Each scene shows the same named points in several views. A view is turned or mirrored, and shifted as a whole, has a little noise and may leave points out.
(in the rows, 128 means zero)

Scene 1
View 1
<216>: [139 135 112 156 105 114 156 129 161 122 133 138 151 119 134 153 163 177
 183 105 117 118 128 103]
<255>: [110 100 141 147 126  95 131 103 124 143 135 139 125 133 176 104 142 133
 154 133 137 101 128 149]
<167>: [118 116 208 146 142  83 124  72 124 180 141  83 102  82 148 136 140 168
 120 192 144 121 142 169]
<51>: [110 114 173 117 169 109 153 122 121 189 137  80  77 100 158 119 131 169
 157 142 102 151 100 138]
<16>: [100  85 151 139 144  93 127 106 108 156 139 130 114 136 191  87 131 124
 152 140 130 101 119 163]
<274>: [130 115 186 131 162 108 154 127 113 184 144  69 108  80 152 144 132 185
 162 171  87 149 107 145]
<292>: [122  80 113 160 120 101 136 135 102 121 141 159 167 148 204  96 137 123
 185 129 109  88 118 156]
<150>: [130  94 139 141 146 112 152 151  98 149 146 112 148 114 184 121 131 156
 193 143  77 124 101 146]
<39>: [117 112 191 136 151  96 137  97 121 181 141  84 101  91 154 130 137 168
 138 170 124 132 125 156]
<246>: [131 121 104 156 101 108 147 122 151 117 131 157 154 137 156 129 158 153
 181 102 125 101 132 117]
<171>: [ 99 109 145 115 160 111 153 125 129 173 132 107  80 126 166 100 133 150
 162 110 111 139  98 131]
<80>: [126  85 116 151 127 106 142 142 103 129 144 145 163 137 196 106 134 138
 189 130  95  98 114 150]
<200>: [124 103 147 158 117  91 130 101 122 137 139 130 148 122 171 124 145 149
 157 150 131  98 138 155]
<128>: [118  81 149 140 151 100 138 131  88 154 146 119 137 124 202  99 122 136
 171 152  99 110 108 167]
<205>: [107 130 149 141 117  96 133  78 164 149 126 132 100 122 136 122 158 154
 134 118 163 110 141 125]
<227>: [ 90 101 147 114 161 106 143 115 125 172 131 115  79 133 178  85 131 134
 152 113 124 126 101 142]
<103>: [143  88 128 175 109  97 134 130  97 115 148 146 195 128 192 126 139 144
 184 158 104  84 132 161]
<106>: [114 105 140 136 139 105 143 123 123 152 137 122 118 125 173 110 139 149
 166 129 112 118 114 142]
<196>: [118  57 129 168 123  87 117 120  73 119 152 160 183 149 231  81 125 103
 172 159 114  67 126 189]
<262>: [118  93 101 152 117 106 141 134 119 118 136 164 158 153 190 101 141 129
 185 107 116  93 118 137]
<97>: [151 140 152 169 102 101 144 101 156 133 137 115 158  93 122 174 164 193
 160 149 127 117 149 121]
View 2
<106>: [ 99  99 116  73 112 126 147 120 125 155 139 144 148 105 129 123 118 150
 136 119 116 137 122 164]
<196>: [115  77  72 103 143 136 125 148 118 119 167 176  71  92 109  91  72 185
  88 122  96 126  95 147]
<150>: [ 66  97  99  57 102 125 141 146 129 149 171 142 145 114 137 113 115 170
 158 127 104 148  92 169]
<274>: [ 65 127 140  48  94 111 206 148 155 157 144 156 188 134 143 142 147 154
 154 114  82 136  88 171]
<216>: [121  84 115  67  95 116  98 144 112 167 138  99 196 131 150 112 139 149
 151 130 162 131 126 118]
<255>: [125  93 111  87 124 127 140 121 120 149 130 149 133 103 123 116 110 152
 108 117 119 126 129 147]
<262>: [111  73  86  84 122 136  88 124 101 150 157 125 120  95 128  98  97 162
 132 129 141 140 129 148]
<39>: [102 124 143  68 108 113 207 137 155 154 122 166 176 129 131 143 139 146
 117 108  84 122 103 159]
<128>: [ 82 100 101  74 120 131 155 133 129 142 162 164 114  99 122 116 101 169
 128 120  90 140  98 174]
<103>: [101  82  83  82 119 121 114 170 118 133 176 146 125 119 130  92  99 184
 120 127 113 126  83 133]
<200>: [127  91 110  88 120 117 140 149 129 142 138 150 147 119 127 113 118 161
 105 120 117 118 109 129]
<292>: [104  76  79  85 123 135  99 136 105 139 168 141 107  97 123  93  90 175
 124 128 124 138 110 149]
<205>: [156 102 139  88 115 119 149 109 126 165  94 135 178 116 129 131 139 128
 102 113 136 117 151 127]
<80>: [ 89  80  87  77 117 133 109 141 111 141 170 139 120 103 129 100  95 172
 137 129 121 142 104 156]
<167>: [126 127 152  83 114 105 222 145 166 144 109 180 175 134 124 143 145 145
  88 102  77 106 101 140]
<16>: [111  97 110  85 128 133 159 110 127 146 137 164 113  92 116 121 103 151
 107 113  98 133 125 168]
<171>: [ 87 110 131  60 108 132 165  88 129 174 128 141 156  95 131 141 125 131
 152 114 110 152 142 188]
View 3
<274>: [116 159 195 156 147 107 131 168 104 174  76 147 130 152 169 106 219 123
 224 121 121 138 172  75]
<51>: [ 94 188 193 155 134 113 128 156  95 159  76 162 145 152 181  95 197 136
 218 129 113 132 156  97]
<97>: [109 102 141 141 152  88 139 126 123 201 135 146 100 105 117 154 196 131
 201 103 114 152 142 114]
<167>: [ 86 168 176 150 141 133 131 113 105 162  99 125 107 150 133 129 207 167
 209 108  78 135 164  30]
<292>: [106 187  80 190 140 115 130 155 124 134  89 137  95 119 111 108 175 100
 169 149 183 136  79 117]
<39>: [ 96 172 178 154 141 123 130 137 102 163  89 140 120 148 150 114 206 149
 211 117  99 136 160  59]
<255>: [ 80 187 115 171 130 123 130 124 113 143 103 142 108 126 121 116 171 138
 178 135 133 134 101 103]
<80>: [111 181  98 186 141 108 132 166 122 142  86 143 102 123 121 105 184  95
 180 146 183 138  90 118]
<106>: [ 92 184 136 166 132 113 131 147 110 150  93 154 124 131 143 106 180 124
 189 135 140 137 115 115]
<262>: [ 94 184  86 181 134 107 130 148 121 141  99 152 106 110 120 109 162 104
 170 147 175 139  74 145]
<128>: [109 201 126 186 138 124 128 163 113 132  68 134 110 147 135  98 194 111
 191 144 163 131 112  80]
<246>: [ 93 148  99 162 138  92 136 132 121 169 122 160 110  95 118 128 161 114
 176 130 149 148  92 163]
<196>: [104 214  68 202 139 139 128 143 125 107  78 110  74 134  88 110 182 113
 162 148 179 130  76  60]
<16>: [ 80 213 124 178 129 134 126 134 107 127  82 139 111 139 132 100 176 138
 178 141 135 128 104  83]
<200>: [ 98 151 114 162 143 112 132 125 120 161 115 134  95 118 110 135 184 132
 182 122 128 143 113  94]
<103>: [124 156  84 185 152 108 134 154 132 148  97 124  78 117  94 131 193  98
 177 135 179 144  97  92]
<216>: [100 122 125 150 143  79 137 138 124 191 129 168 118  93 130 135 172 110
 187 122 140 152 111 169]
<227>: [ 70 218 157 166 120 128 126 141  94 132  79 165 142 142 166  87 172 142
 190 142 122 126 116 116]
View 4
<51>: [117 170 199 135 121  97 112 102 140 116  99 132 164  78 136 133 151 192
  99 120 155 127  94 116]
<255>: [142 127 175 121  85 116 139  95 125 133 107 140 103 131 139  97 128 142
 173 137 157  86  88 107]
<227>: [145 148 205 108  94 117 128 106 120 138  92 125 137  81 142 108 142 179
 137 132 162 105 103  87]
<97>: [131 129 107 178 133 104 144  92 144 106 114 138 144 170 108 156 123 148
 128 152 124 111  67 168]
<39>: [120 177 185 150 134  77 101  84 134 104  91 149 161 113 130 129 143 158
 123 123 146 109  81 121]
<246>: [147  95 123 137  86 144 174 111 133 139 125 122 100 152 122 124 121 157
 155 159 142 103  83 140]
<262>: [130 103 161 119  60 145 164 104 142 142 143 134  71 128 138  95 128 157
 164 136 164 103  84 126]
<106>: [130 137 177 126  93 118 138 100 136 128 114 133 120 111 134 113 136 167
 139 132 157 109  88 120]
<171>: [141 144 193 112  98 119 136 115 130 138  98 120 142  79 136 120 143 190
 119 133 159 121 103 103]
<200>: [132 135 156 143 102 103 132  83 133 117 113 148 112 148 131 111 126 135
 165 138 146  91  75 127]
<150>: [ 93 140 178 138  85 119 142  92 158 121 144 146  97 108 139 109 144 175
 125 115 169 124  76 143]
<167>: [130 188 182 159 151  57  88  71 128  93  75 153 175 131 126 134 134 135
 136 130 139  90  77 118]
<292>: [119 112 169 122  60 133 157  89 143 134 143 148  61 136 143  86 128 141
 177 126 167  93  78 126]
<103>: [104 121 149 146  76 114 150  76 154 114 152 160  65 162 134  96 125 128
 177 123 160  93  63 151]
<205>: [174 129 144 134 122 110 137 106 109 131  73 120 160 139 118 136 120 148
 152 165 129  88  93 109]
<80>: [112 119 170 126  65 131 154  91 147 132 148 146  71 128 141  94 133 154
 161 123 168 104  77 132]
<196>: [113 133 196 118  61 104 132  66 140 121 135 169  54 148 152  60 129 108
 208 115 176  67  72 107]

In a view up to two points have been moved. Name them for each view, in the order of its rows, or write -.
view 1 => <196>
view 2 => <103>
view 3 => <200>
view 4 => <255>, <262>

Scene 2
View 1
<7>: [118 127  90 167  41 104 159  80 107 148 110 136 128 113 162 162  94 162
 189  81 147 137 142 108]
<267>: [156 145 106  75 117  58 130  80 164  94 126 110  66 155 107 121  88 118
 151 183 111 169 134 113]
<123>: [118 128  68 162 126 119 140 115 113 143  95 133 117 112 133 141 119 130
 162 106 145 114 118  80]
<46>: [ 92 133 101 177  83 112 145 110 146 156 119 134 132 117 129 154  93 116
 113 108 149 123 130 118]
<281>: [113 120  59 188  94 129 153 109  87 158  90 142 138  99 161 154 121 157
 195  70 158 109 126  76]
<55>: [115 141  87 130 162  97 122 128 164 130 113 121  93 134 105 126 107  87
 104 162 133 125 113  94]
<3>: [103 152  78 140 170  97 118 140 172 143 110 123  97 127 126 123 107  82
 101 157 142 114 103  84]
<261>: [ 99 135 138 145  72  93 137 101 185 136 141 121 112 142  92 152  73  92
  69 148 134 147 140 153]
<14>: [124 108 110 148 101 118 142 101 132 122 114 125 111 135  70 149 106 109
 118 132 126 138 137 120]
<169>: [132 149  86 120 118  78 133  97 147 126 113 121  95 131 142 132  98 124
 158 144 133 140 123  95]
<60>: [120 144  98 148  38  82 151  75 127 145 120 130 118 118 177 158  81 157
 182  98 146 145 141 116]
<141>: [120 140 102 130 123  91 131 109 161 125 120 117  96 137 109 133  98 104
 116 152 132 136 124 109]
<11>: [120 157 113 124  50  65 143  77 163 139 133 121 102 131 163 146  69 138
 153 131 137 156 142 129]
<204>: [118 124  99 148 108 112 138 107 138 131 113 128 115 128 104 142 106 113
 128 125 135 130 128 108]
<70>: [100 152 103 142 116  88 129 120 177 143 127 125 107 130 128 138  86  94
  97 149 142 129 122 116]
<146>: [130 159  68 130 102  74 137  91 130 140 104 127  97 117 189 136 100 151
 198 119 144 132 121  80]
<65>: [138 131 112 113  83  81 139  81 144 111 124 118  91 143 104 141  91 127
 148 148 122 155 140 124]
<153>: [ 92 102 122 187  67 138 153 108 134 148 119 132 144 124  75 164  97 111
  93 102 142 127 142 139]
<135>: [104 147  90 148 123  94 131 119 159 145 116 125 107 125 134 136  97 104
 118 136 143 125 118 101]
View 2
<3>: [135 147 109  80 104 114 144 116  50 128  59 143 143 173 104 124  95 100
 122 129 155 180 118 113]
<11>: [155  82 129 113 172  89 152 112  88 131 136 140 113 175 102 100 165  59
 121 130 159 101 139 183]
<204>: [119 108 132 111 138 114 151 142  59 128 100 108 126 174 113 120 143 120
 125 145 142 132 138 128]
<46>: [127  72 125 115 123 106 153 103  62 116 113 109 120 177 123 125 156 122
  92 143 146 132 120 130]
<281>: [ 91  57 106 123 149  32 124 124  17 138 140  89  84 181  92 159 182 123
 102 148 138 144 138  81]
<135>: [134 113 116  97 123 105 147 113  58 126  89 131 129 175 109 120 128 100
 113 132 156 150 123 131]
<7>: [116  47 124 130 177  54 136 123  50 135 161  96  86 176 100 134 195 101
 108 144 140 105 144 134]
<267>: [153 164 136  96 182 115 150 174  85 153  91 150 135 167  88  90 120  53
 173 132 157 117 163 182]
<70>: [147 115 122  98 119 128 155 105  71 122  85 141 139 172 116 108 123  93
 112 130 157 144 118 149]
<146>: [130  98 106 104 174  33 127 123  40 151 129 137  94 178  73 132 157  55
 128 129 158 137 145 132]
<141>: [136 131 128  97 138 121 152 139  65 133  86 132 136 172 108 110 123 100
 134 135 149 138 137 141]
<14>: [114 103 147 121 142 134 159 161  69 124 109  86 129 167 126 118 153 143
 129 155 130 118 144 133]
<123>: [103 110 112 108 145  61 128 146  27 144 106 106 107 176  87 145 148 108
 130 144 143 156 147  97]
<169>: [135 126 120 100 157  82 139 137  58 143 101 140 120 172  89 116 137  75
 140 132 153 138 146 142]
<60>: [135  57 122 124 179  54 142 113  63 135 161 117  89 177  98 119 187  77
 111 138 153 101 140 156]
<65>: [136 122 141 109 173 117 154 161  79 139 114 123 125 167 103 101 146  85
 145 141 144 109 155 171]
<153>: [118  59 143 129 123 136 165 120  72 109 121  86 124 171 140 122 164 154
  95 154 136 116 120 134]
<261>: [153 100 150 111 126 169 174 115 103 110  98 125 145 170 139  89 138 114
 112 139 152 110 115 179]
View 3
<204>: [133 136 143 177 153  92 133 129  99 129 125 114 147 109 121 106 114 112
 122 123 138 102 153  90]
<65>: [167 125 140 144 124  77 141 134 110 138 112 120 111 126 175 102  87  90
 109 103 121 114 142  82]
<7>: [153 130 152 208  83  99 128  96 115 119 171 109 136 137 126  86 156  69
  77  88 114 148 129 121]
<123>: [142 165 155 199 124 108 120 103  93 115 141 124 156  94 112 113 146 109
 117  93 162 112 154 108]
<70>: [144 128 123 161 178 105 139 148 103 148 106 118 130 143 114 103 107 120
 123 145 136 108 161  74]
<3>: [139 163 127 164 196 121 128 144  89 143  91 132 144 111 106 120 115 141
 144 137 176  89 179  73]
<261>: [127  87 125 154 175  74 152 160 110 150 119  98 131 150 134  88  73 102
 119 163  96 105 138  71]
<135>: [142 143 131 172 165 111 133 134  99 139 114 122 137 129 114 106 120 117
 122 129 148 111 160  82]
<14>: [123 116 156 171 132  57 139 128 101 123 137  98 156  94 151 100  89  95
 120 117 117  96 133  94]
<46>: [128 127 139 187 149  96 134 128 102 130 139 108 150 127 108  97 126 105
 113 132 129 113 146  95]
<153>: [101  99 149 196 141  68 142 130 102 124 160  84 171 118 109  87 110  94
 113 146  99 108 127 103]
<11>: [174 117 126 163 121 108 135 130 125 149 129 123  93 177 146  86 120  80
  87 118 109 148 142  88]
<169>: [169 153 133 160 135 111 128 124 105 137 108 137 114 131 145 110 119 106
 114  98 151 118 158  85]
<55>: [141 155 132 150 180 103 134 144  91 141  90 129 140 104 130 119  97 135
 143 127 168  83 170  70]
<267>: [194 144 129 114 137  87 136 143 110 151  74 142  81 133 203 112  71 104
 116  94 143 111 154  62]
<146>: [184 170 138 183 106 134 120 104 105 131 129 144 110 141 131 107 160  93
  93  75 159 145 159 102]
View 4
<169>: [120 101 145 102 133 107 155 109 127 152 112 127 118  97 130 169 128 112
 113 153 121 150 128 104]
<135>: [136 112 144 107 119 106 146 129 123 156 143 137  95  94 104 146 106 108
 120 149 118 157 132 131]
<7>: [ 99 114 160  71 156 116 156 135 203 187 134 182 163  78  87 152 161  86
 121 161 143 119 165  97]
<267>: [106  84 150 106 115 100 141  98 120 126  75  61 127 123 151 184 145 127
 107 180 112 150  94 109]
<123>: [115 110 130 100 131 126 152 105 143 169 145 175 128  49  94 148 100 111
 126 129 136 150 151  88]
<70>: [144 112 148 109 113 100 141 142 118 151 143 118  86 116 105 143 110 101
 119 158 111 159 117 150]
<11>: [118 112 173  82 150  91 154 148 163 166 111 124 131 133 121 165 171  85
 107 182 120 127 132 130]
<55>: [137 100 129 122  95 109 137 108  96 135 134 108  84  90 114 149  83 126
 121 143 116 172 108 129]
<60>: [107 113 168  72 167 103 159 142 186 184 122 164 153 103 105 162 173  80
 113 169 134 117 160 107]
<281>: [111 118 135  84 163 129 166 112 172 197 157 230 148  36  83 149 121  92
 125 123 149 132 188  66]
<3>: [150 106 128 125 108 109 146 117  79 145 146 126  69  89 115 148  75 120
 123 137 110 176 119 129]
<14>: [103 108 140  94  85 121 127 126 181 141 137 113 144  74  67 124 110 116
 131 164 139 145 116 132]
<65>: [105  93 151  98 107 106 137 116 147 137 104  87 131 109 117 159 132 117
 115 173 123 146 102 120]
<141>: [125 103 141 108 104 105 138 119 125 141 125 105 108  99 109 150 108 117
 119 158 119 158 112 128]
<153>: [118 123 147  88  95 112 130 158 195 162 168 141 131  84  44 108 113  94
 132 165 135 137 130 157]
<146>: [117 106 150  92 169 109 170 108 132 177 113 169 130  87 138 184 149 100
 110 145 127 139 158  76]

In a view up to two points have been moved. Name them for each view, in the order of its rows, or write -.
view 1 => <14>, <153>
view 2 => <123>
view 3 => <204>, <46>
view 4 => <281>, <65>

Scene 3
View 1
<180>: [141 109 142  88 130  84 152 147 116 109  98 130 172  86 137 148 111  91
 139 156 120 137 101 121]
<133>: [125 137 106 120 181  80 158 137 108  91 112 137 184  61 174 152 117 104
 145 155 131 139 117 107]
<12>: [138 137 115 131 160  99 169 110 117 105 112 126 157  67 157 121 116 113
 143 133 134 163 107  88]
<185>: [142 139 117 119 156  88 162 134 104 106 104 135 173  63 157 120 107 112
 145 127 139 158 115  78]
<107>: [121 120 129 115 174 103 158 123 129  88 116 119 173  78 158 162 133  80
 140 159 116 136  97 135]
<254>: [135 131 133 115 165 105 157 129 120  97 109 116 180  73 150 138 124  82
 141 128 123 154 104 103]
<272>: [131 122 122 117 149  93 161 117 122 102 114 127 151  78 156 142 120 107
 141 160 124 144  96 120]
<271>: [117 134 118 124 190 100 160 123 125  82 120 122 182  67 171 164 132  86
 141 152 123 142 106 123]
<34>: [149 123 156  74 153  88 145 187  99 101  83 128 218  75 134 155 113  54
 140 124 122 140 117  98]
<173>: [128 118 107 134 127  87 167  88 130 113 123 136 113  84 162 128 112 145
 139 180 126 149  90 126]
<82>: [123 114 133 130 158 121 165  86 152  98 127 103 135  93 146 142 138  91
 136 155 111 154  78 139]
<49>: [153 124 143  74 143  73 146 189  89 108  76 142 210  72 139 146  99  77
 141 130 132 139 125  87]
<238>: [161 111 155  74 110  90 150 165 106 123  81 127 182  88 121 128 104  80
 142 126 127 150 105  93]
<156>: [120 130  90 143 154  77 168  96 120 103 125 143 132  68 180 136 109 149
 143 185 134 143 101 118]
<215>: [125 140 124 107 200  82 150 170 101  80 102 134 223  56 169 173 121  72
 144 139 127 133 123 105]
<41>: [124 140 122 109 201  85 153 165 104  79 103 132 221  56 169 170 122  74
 144 139 131 134 126 103]
<237>: [126 126 113 117 162  86 159 129 115  96 113 135 170  70 167 151 117 106
 143 161 126 138 108 116]
<75>: [130 121 137 107 162 103 154 132 126  96 109 117 177  81 148 152 127  76
 138 142 118 145 101 121]
View 2
<107>: [128 115 140 133 132 160 166 104 158 132 172 150  71 131 135 119 170 148
 136 175 108  84 147 120]
<254>: [137 108 131 120 129 152 146 106 134 132 158 168 101 147 120 121 161 138
 138 173 124  84 141 122]
<12>: [146 124 129 132 123 140 160 122 141 131 155 168 103 146 104 137 140 147
 131 178 119  73 123 111]
<156>: [151 148 145 167 133 156 196 133 168 110 151 145  78 130  96 157 139 175
 145 192 119  83  88 104]
<271>: [132 108 140 118 138 146 153 114 165 132 171 151  61 131 127 121 156 157
 142 176 114  82 137 116]
<237>: [136 119 141 136 141 162 164 113 155 118 156 147  79 134 117 130 164 158
 152 182 128  92 117 120]
<34>: [122  91 130 109 147 182 135  83 116 119 150 155 107 152 137 100 197 128
 166 170 150 117 151 139]
<82>: [138 136 134 159 109 156 188 105 155 141 170 167  91 134 130 136 153 139
 105 174  82  63 155 112]
<41>: [126  83 139  84 156 149 122 110 154 125 164 145  63 132 125 101 170 157
 167 175 145  99 135 129]
<75>: [131 110 134 130 131 163 156  98 142 130 162 160  89 141 132 119 174 137
 138 171 117  88 149 124]
<49>: [126  92 132 109 156 186 130  90 109 106 138 153 116 154 125 106 196 135
 181 174 170 125 129 138]
<215>: [122  82 138  85 160 154 121 106 153 123 167 143  61 132 129 102 178 155
 172 172 147 104 135 131]
<133>: [137 112 141 119 148 152 151 120 156 120 158 147  72 133 112 125 158 164
 159 181 137  93 113 119]
<238>: [129 110 127 139 136 194 155  81  94 112 134 169 145 164 126 118 196 120
 156 171 150 115 143 137]
View 3
<49>: [116 110 148 155 129  86 111 146  76 119  79  89  71 125 145 121 115 165
 161 109 114  74 171 163]
<237>: [132 160 155 134 120 100 145 119 138 137  90  95  76 137 125 130 122 149
 126  88  75  84 177 135]
<215>: [131 144 170 122 122  91 129 137 100 101  77  68  75 138 141  79 117 172
 145  74  76  68 176 137]
<185>: [144 135 164 137 109 117 132 135 131 119  93 108  77 141 104 153 105 159
 129 112 103  79 177 143]
<12>: [150 153 149 122 110 127 138 120 159 124 102 125  84 152 110 147 110 153
 122  93  93  78 173 129]
<156>: [136 183 168 143 109 107 167 108 178 160  94  94  76 135  91 167 122 134
  98 102  64 100 182 133]
<82>: [145 179 106 108 125 132 138  98 188 149 116 156  92 155 139 134 134 143
 121  70  76  84 166 116]
<34>: [120 113 133 138 134  92 105 142  78 113  83 102  74 130 164 100 119 167
 168  92 110  67 168 155]
<254>: [142 144 137 121 121 117 126 123 134 121  97 120  82 146 134 123 117 161
 138  87  96  74 170 134]
<133>: [135 157 170 131 114 101 148 126 135 123  85  79  76 139 116 120 118 155
 124  84  74  81 181 135]
<271>: [140 170 153 112 119 109 143 117 148 123  94  97  80 147 134 102 126 157
 126  67  65  76 173 124]
<238>: [118 113 114 160 133  99 105 133  97 141  93 130  79 124 155 149 120 152
 156 118 127  79 166 162]
<173>: [128 180 139 148 117 106 160 101 183 177 100 120  79 132 103 181 129 126
 103 108  73 103 178 134]
<107>: [130 170 133 121 127 103 140 111 146 138  96 107  82 142 143 107 134 151
 130  68  71  81 170 128]
<41>: [136 145 171 118 119  96 133 137 106  97  79  72  76 142 138  84 117 173
 144  71  75  66 177 135]
<180>: [115 141 124 151 132  92 126 117 118 154  91 116  77 124 149 136 130 147
 142  98  95  87 169 148]
<272>: [132 162 138 135 120 108 142 110 151 148  98 114  81 136 125 142 126 143
 123  91  81  85 174 134]
View 4
<238>: [137  69 116 144 139 189  92 128 170 141 137 101 135 113 113 124 147 145
 105  96 123 123  42 121]
<82>: [119 142 155 158  95 104  92 107 147 104 100  92 168 108  96  77 143 120
 132 119 153 123  81 128]
<156>: [166 139 195 159 146 129 107 130 149  99  88 138 151 130  99  60 110 117
 109 120 126  98 108 153]
<237>: [162 107 138 140 123 143 110 121 150 121  93 127 150 123  97  87 116 121
 111 126 126 101  98 139]
<185>: [173  90 138 139 131 151 107 143 157 123 120 119 143 111  97  85 111 148
  95  87 122 115  98 152]
<272>: [147 117 153 151 123 139 103 120 155 114 104 117 152 120 102  87 127 124
 115 120 134 109  86 135]
<180>: [136  90 129 148 129 169  98 115 160 131 109 114 143 122 108 113 140 122
 115 125 125 110  59 120]
<254>: [149  99 128 141 111 137 104 128 152 122 116 102 150 108  98  92 126 138
 110 100 134 120  87 138]
<12>: [157 113 145 146 112 122 106 133 149 112 112 106 153 105  94  75 118 142
 105  95 136 121 101 149]
<107>: [141 113 124 138  98 130 106 107 146 122  86 113 156 116  95  91 128 112
 121 137 141 105  93 127]
<215>: [178  69  75 107  98 157 124 119 144 145  87 128 144 116  92 109 104 121
 102 136 126  93 112 133]
<173>: [141 145 205 174 147 128  95 127 155  95 102 125 155 128 103  67 129 120
 120 114 130 107  82 143]
<34>: [153  50  72 116 111 186 108 119 160 154 117 107 137 112 104 132 130 136
 104 117 124 112  67 119]
<75>: [139 101 115 136 100 140 104 114 152 127 103 105 153 112  99 101 133 124
 121 124 139 113  82 126]
<133>: [174 100 125 131 119 146 116 125 148 124  89 133 148 121  91  86 103 123
 104 125 124  97 112 144]
<271>: [159 109 115 131  93 125 115 115 142 122  83 116 158 113  90  84 114 117
 116 131 136 102 112 138]
<41>: [178  74  78 107  98 153 122 118 147 143  87 125 146 113  89 105 103 123
 102 131 126  95 117 135]

In a view up to two points have been moved. Name them for each view, in the order of its rows, or write -.
view 1 => <12>
view 2 => <34>
view 3 => <82>
view 4 => <254>
